Each row is a point on a landscape with many valleys, with its height.
From any point a ball rolls to the lowest of the 6 points nearest to it. It stops when none of these is lower. Distance is the straight distance between rows; heights are no part of it.
k819: [  3  11   0   1   5  11  -8  -3  -2  12 -16 -19   0  18  23   9 -13 -38
  -8   3  -4 -10   0]  (h 3.64)
k765: [  0   5   0 -17 -19  14  -5 -13   6  10 -11 -17  13  19  16  10  -9 -30
  -5   1  11   4  -8]  (h 1.90)
k376: [ 12  28  15  41  28   4  -7   3 -27   3 -37 -11  -9  -1   7  20  14 -15
  13   9 -39  -3  -9]  (h 2.83)
k270: [  9  18  20  25   2   1  -9   9 -28 -11 -26 -18  -8 -17  -1  16   6 -10
  18  18 -49   4 -20]  (h 2.57)
k795: [ 19  14   7  36  18 -13  -2  12 -43 -21 -42   4  -9 -31 -13  19  33   7
  31  11 -53  -4 -11]  (h 2.45)
k482: [ -6  20   2  -9 -13   9 -40   7 -20 -37  10 -29  -1 -30 -16  17  32 -19
   4  11 -40  -5 -39]  (h 4.70)
k142: [-16   7   4 -15 -24  17 -26  -9  -1 -21  -1 -15  10 -13  18  12   6 -40
 -16  -8 -17   7 -28]  (h 5.02)
k379: [-49 -16 -10 -42 -28  15 -10   3  32  -7  19  28  23 -44  20  -4   4   4
 -26 -34  12  32 -30]  (h 3.92)
k944: [  9 -14 -16 -23 -22  -7  -2 -13  32   1  22  12  12  24   2 -14 -19  -2
  -9  -3  53  -2  21]  (h 2.27)
k982: [  9 -11  -7 -19 -22 -14  11 -14  23   9  28  13  10  30 -10 -10 -10  12
 -10   4  64 -15  22]  (h 2.37)
k400: [-27  -2  -3 -22 -19  16 -17  -6   4   0  10 -11   5  -7  15   9  -6 -33
 -15  -8   3  13 -17]  (h 2.82)
k749: [-14  14   7 -18 -22  15 -33  14 -15 -37  13 -32   4 -33  -6  13  25 -27
  -3  -4 -41 -11 -42]  (h 5.38)
k950: [ 31  15 -13  25   4 -18  27  22  14  47   4 -26 -10  41  -2   3 -37   4
  31  -3  24 -31  29]  (h 1.40)
k512: [ 20 -16  10   5   4 -10  22   8 -41 -48 -49 -22 -19 -43 -27  15  38  46
  50  24 -54   7 -19]  (h 3.57)
k674: [-20  13   4 -37 -22  17 -37  12   0 -34  26 -37   0 -42 -20   9  28 -13
  -8  -8 -42  -1 -52]  (h 5.53)
k710: [  6  13  14  51  68  -5  16   4 -16  16 -22   7 -14  11   5   7  -8   5
  19   3 -29 -16  20]  (h 1.63)
k724: [ 25   6  -1  28  17 -11  25   6  17  35 -11 -22  -9  50   4  -1 -25 -20
  21   3  17 -18  15]  (h 0.78)
k37: [-55 -13 -10 -36 -32  12 -15   5  28  -2  16   0  17 -57  11  -5   9  -7
 -21 -31  -9  42 -51]  (h 3.97)
k529: [ -3   8  -3  -4 -17   1 -22  11 -35 -48  -9 -37  -7 -37 -22   7  54  16
  17  13 -49  -9 -26]  (h 4.90)
k135: [ -3 -10   0 -31 -17  11 -14 -14  16  15   7   7  12  20  14   4   5 -20
 -14  -7  22  -6  -1]  (h 1.27)
k271: [ 19 -11 -16 -21 -15 -27   8  -6  12 -14  50  36  19  11 -15 -28 -15  34
 -28  16  65 -11  29]  (h 3.99)
k940: [-42 -10  -3 -46 -20  17 -11  -5  20   1  10  17  18 -16  12  10   8 -22
 -22 -27  18  19 -20]  (h 2.36)
k732: [ -6 -24 -19 -28  -9  -4  -6 -13  29 -18  36  57  12  -5  -7 -34  -2  56
 -25  -8  44  23  28]  (h 3.32)
k298: [ 13   4  -1  13   9 -10  -2   5 -39 -49 -30 -20  -9 -51 -25  12  39  26
  36  22 -55   1 -19]  (h 3.68)
k572: [-20  15   4 -26 -16  15 -32   4   1 -13  13 -22  10 -28   0  11  13 -16
 -16 -10 -32  -2 -35]  (h 5.56)
k784: [ 13  15  16  42  45   1   4  12 -11  27 -15  -6 -20  18  -1   6 -15 -20
  22  -2 -34 -12   7]  (h 2.56)
k202: [ 13   0   1   9  -9  11   1 -17  10  26 -12 -17  -1  38   3   6  -6 -25
  -7   4  26 -19  11]  (h 3.01)
k139: [ 34 -17 -15 -13 -20 -24  24 -18   9   7  29   4  14  24 -14 -11 -17  20
 -21  17  71 -19  32]  (h 2.99)
k51: [  9  16  19  36  26  11   5   2 -26   8 -26  -9  -9  15  10  -4   0 -27
   6  12 -30  -8   3]  (h 4.07)
k650: [ 12  24  15  52  51  -7   2  13 -42  -5 -33   0 -24 -11   7   2   4 -11
  23   8 -48  -8  -4]  (h 2.62)
k125: [  4 -12 -16 -22  -8 -14   3  -8  16 -20  70  51  19  16 -18 -32  -8  57
 -30  11  62   2  34]  (h 5.76)
k545: [  6   6   8  28  24   3   7  -1 -10  25 -25 -20  -7  34   7   3  -9 -36
   1   0 -19  -9   8]  (h 4.75)
k816: [ 22  -8  -9  -1 -12  -4  13 -11  13  28  -8 -13  -2  36   1   4 -18 -16
   0   0  23 -24  15]  (h 1.89)
k970: [ 11   2  -1  20   9   0  12  -5   3  33 -14 -23  -9  49   3  -4 -21 -26
  -4  10   0 -15  11]  (h 1.82)
k108: [ 17  11   9  16  13 -11  14  14 -35 -40 -44 -16 -10 -43 -19  21  43  31
  39  29 -57   2 -10]  (h 2.58)
k909: [-35 -21 -10 -32 -15   7  -1 -21  26 -11  25  48  25  -8  -1 -27  -2  35
 -23 -31  29  36  11]  (h 1.95)
k480: [  5  10  13  51  77   4  27  10  -4  28 -18 -12 -31  22  11   9 -23  -2
  20 -11 -33 -15  32]  (h 1.17)
k721: [ 16   8  -4  42  18   5   7   7   1  32 -21 -29 -17  35   4   0 -18 -29
  11  -5   5 -14   7]  (h 1.01)
k286: [ 10 -14 -15 -27 -27 -21   5 -22  22  -8  39  32   9  17  -9 -15 -17  21
 -24  12  68  -5  32]  (h 3.05)
k57: [ 10   6  16  42  70  -4  39  18   9  30  -3 -15 -21  16 -12   9 -33   4
  33 -10 -20 -20  41]  (h 2.71)
k539: [-48   2   1 -45 -28  22 -22  13  23  -9  18  -5  30 -42  17   8  14 -17
 -18 -29 -11  23 -40]  (h 3.45)
k771: [-19 -24  -6 -29 -24   3  -4 -20  23  -8  33  48  19  -8  11 -20   1  38
 -27 -22  47  27  17]  (h 2.17)
k387: [-27   0  -1 -40 -26  18 -12  -9  19   3  10   5  17  -4  18   5  -2 -15
 -16 -22  10  15 -11]  (h 1.70)
k180: [-46 -28  -8 -21 -24  15   9 -20  37  -7  23  53  18 -30  13 -24   6  39
 -22 -49  29  44   3]  (h 0.96)
k989: [ 15  13  16  45  29  -7  -9   9 -36 -14 -37  -1 -21 -27  -1  16  21  -5
  20  24 -46   3  -9]  (h 2.52)
k470: [  9   5  24  54  51 -24  15  22 -35  -9 -35   5 -11 -38   3   9  21   1
  30  -1 -49   4   6]  (h 0.85)
k252: [  5  20  16  10  -2   7  -8   0 -17  -6 -10 -21  -7   8   7  10   6 -22
  -2  14 -30  10 -18]  (h 3.21)
k538: [ 28 -18 -22 -23 -22 -31  13 -13  21  23  22  10   7  33  -6 -15 -17   8
  -6  13  59 -28  32]  (h 2.84)
k516: [ 18 -12 -20 -25  -3 -27   5  -3  12 -13  72  52   3   0 -28 -19 -22  59
 -34  12  55  -4  33]  (h 5.93)
k794: [  3  15  17  16   8  10  -7   3 -18  13 -17 -14  -5  21   6  11  -3 -26
   2  16 -22  -4   3]  (h 4.46)
k978: [ 31  -2  -7   3   3 -19  20   2  12  36   3 -21   0  53   0 -12 -23   5
   6   2  44 -25  10]  (h 1.28)
k468: [  3 -33 -15 -27 -16 -15   0  -7  17  -8  39  40   5  10 -13 -29 -14  42
 -23   5  62   6  29]  (h 3.86)
k316: [ -2  18   7   7   4   6 -21   4 -44 -38 -18 -25  -7 -31  -3   4  36  -4
  15  22 -37  -7 -25]  (h 3.12)
k175: [-16  -8  -3 -31 -23  10  -6 -20  24   6  12   1   7   4  20   3  -4 -29
 -15  -3  26  -1   3]  (h 0.99)
k330: [  8  17  15  48  51  -4  18   9  -8  40 -17  -7 -15  28   3  -1 -12 -14
  24  -1 -22 -16  12]  (h 0.84)
k90: [-50 -14   0 -41 -44  -1  -1  21  26   6   9  11  29 -56  18 -11   9  28
 -14 -40  -3  58 -44]  (h 4.42)
k236: [  8  13   8  17  -4  -4 -18   3 -40 -38 -33 -19  -2 -29 -21  19  37   9
  25  27 -47  -3 -19]  (h 2.78)
k910: [  7   3  12   8   0   7   0  -4  -3  17  -9 -14  -6  43  14   1 -11 -31
   8   5   7 -13   1]  (h 4.63)
k892: [ 10  19   9  35  11   1   0  11 -45 -21 -36 -20 -11 -21 -11  14  29  -5
  24  18 -50 -11 -27]  (h 2.49)
k974: [-54 -22  -3 -37 -33  17  10   5  29  11  15  27  35 -50  21 -17   3  27
 -25 -30  11  54 -26]  (h 3.58)
k188: [-12  19   5 -11 -16   6 -25  11  -6 -16   4 -16   0 -15  -5   8  19 -37
  -3  10 -26  -1 -38]  (h 4.82)
k73: [-20 -36 -22 -31  -2   4   0 -14  33 -13  41  61   7  -6  -4 -31  -7  55
 -34 -14  41  19  20]  (h 3.93)
k94: [ 14  13  11  30  18 -13  -8  17 -40 -40 -42 -20  -9 -38 -13  16  28  16
  32  13 -61   1 -17]  (h 2.50)
k414: [ 24  11   0  38  41  -5  37  21  23  49  -5 -22 -26  46 -12   0 -50  -3
  24  -5  -2 -25  26]  (h 1.91)
k773: [  1  14   0  11  -2  10 -12  -6  -7  16 -12 -19  -8  14  10   5   0 -37
  -5  11 -18  -3 -13]  (h 4.35)
k873: [-10 -30 -21 -25 -22   5  -9  -8  23   0  33  38  10  16  -5 -22  -2  26
 -23 -11  57  12  28]  (h 2.33)
k986: [  1  -5  -6 -17 -24   8  -7 -13  21   8   8   3   3  22   3  -4 -15 -15
 -11  -4  54  -5  20]  (h 1.62)
k121: [ 17  -8   2   9 -11   6   9  -8  -2  26  -4 -13  -6  38  11   9 -19 -30
  -2   2  14 -12   5]  (h 2.74)
k231: [-19 -11 -10 -30 -29   6  -8  -8  20   3  10  13  10   7  10   2  -8 -15
 -18 -14  35   1  -1]  (h 1.21)
k506: [ 14  -6 -30 -17   4 -12   3   0   7 -13  79  61   2  -6 -22 -40 -21  75
 -33  15  40  18  25]  (h 7.13)
k605: [ -6 -27 -22 -30 -22   0   3 -19  25   6  15  24  13   9   7 -15 -14   3
 -24 -10  44  10   5]  (h 1.58)
k988: [ 15  18   7  28  28   9  16   1  -3  37 -19 -25 -14  40   2  -1 -11 -25
  10   3 -13 -18   9]  (h 1.09)
k258: [ 10   6   6  33  38  -1  19  10   6  33 -20 -14 -22  39  -5   5 -37  -7
  23   2 -17 -17  17]  (h 0.54)
k26: [-19 -21  -5 -37 -26   5 -10 -19  26   3  21  31  13   6  -4  -9  -3   9
 -20 -19  46  15  19]  (h 1.52)
k927: [ 13  10  19  37  32 -17  18  19 -36 -26 -51  -7 -20 -47  -6  20  19  25
  41  18 -49  -3  -1]  (h 2.21)
k263: [ 25  -3  13  17  23 -26  17  16 -41 -32 -52 -11 -18 -43  -8  21  28  30
  41  12 -58   4 -10]  (h 2.41)
k31: [  8   3   4  -3 -14  15   3  -9   6  27  -9 -11  -8  27  16   5 -12 -27
 -11   4  15  -8   6]  (h 2.94)

For each start below, name the point where the ball stops.
k468 => k175
k31 => k258
k749 => k470
k516 => k175
k125 => k175
k139 => k175
k270 => k470
k529 => k470
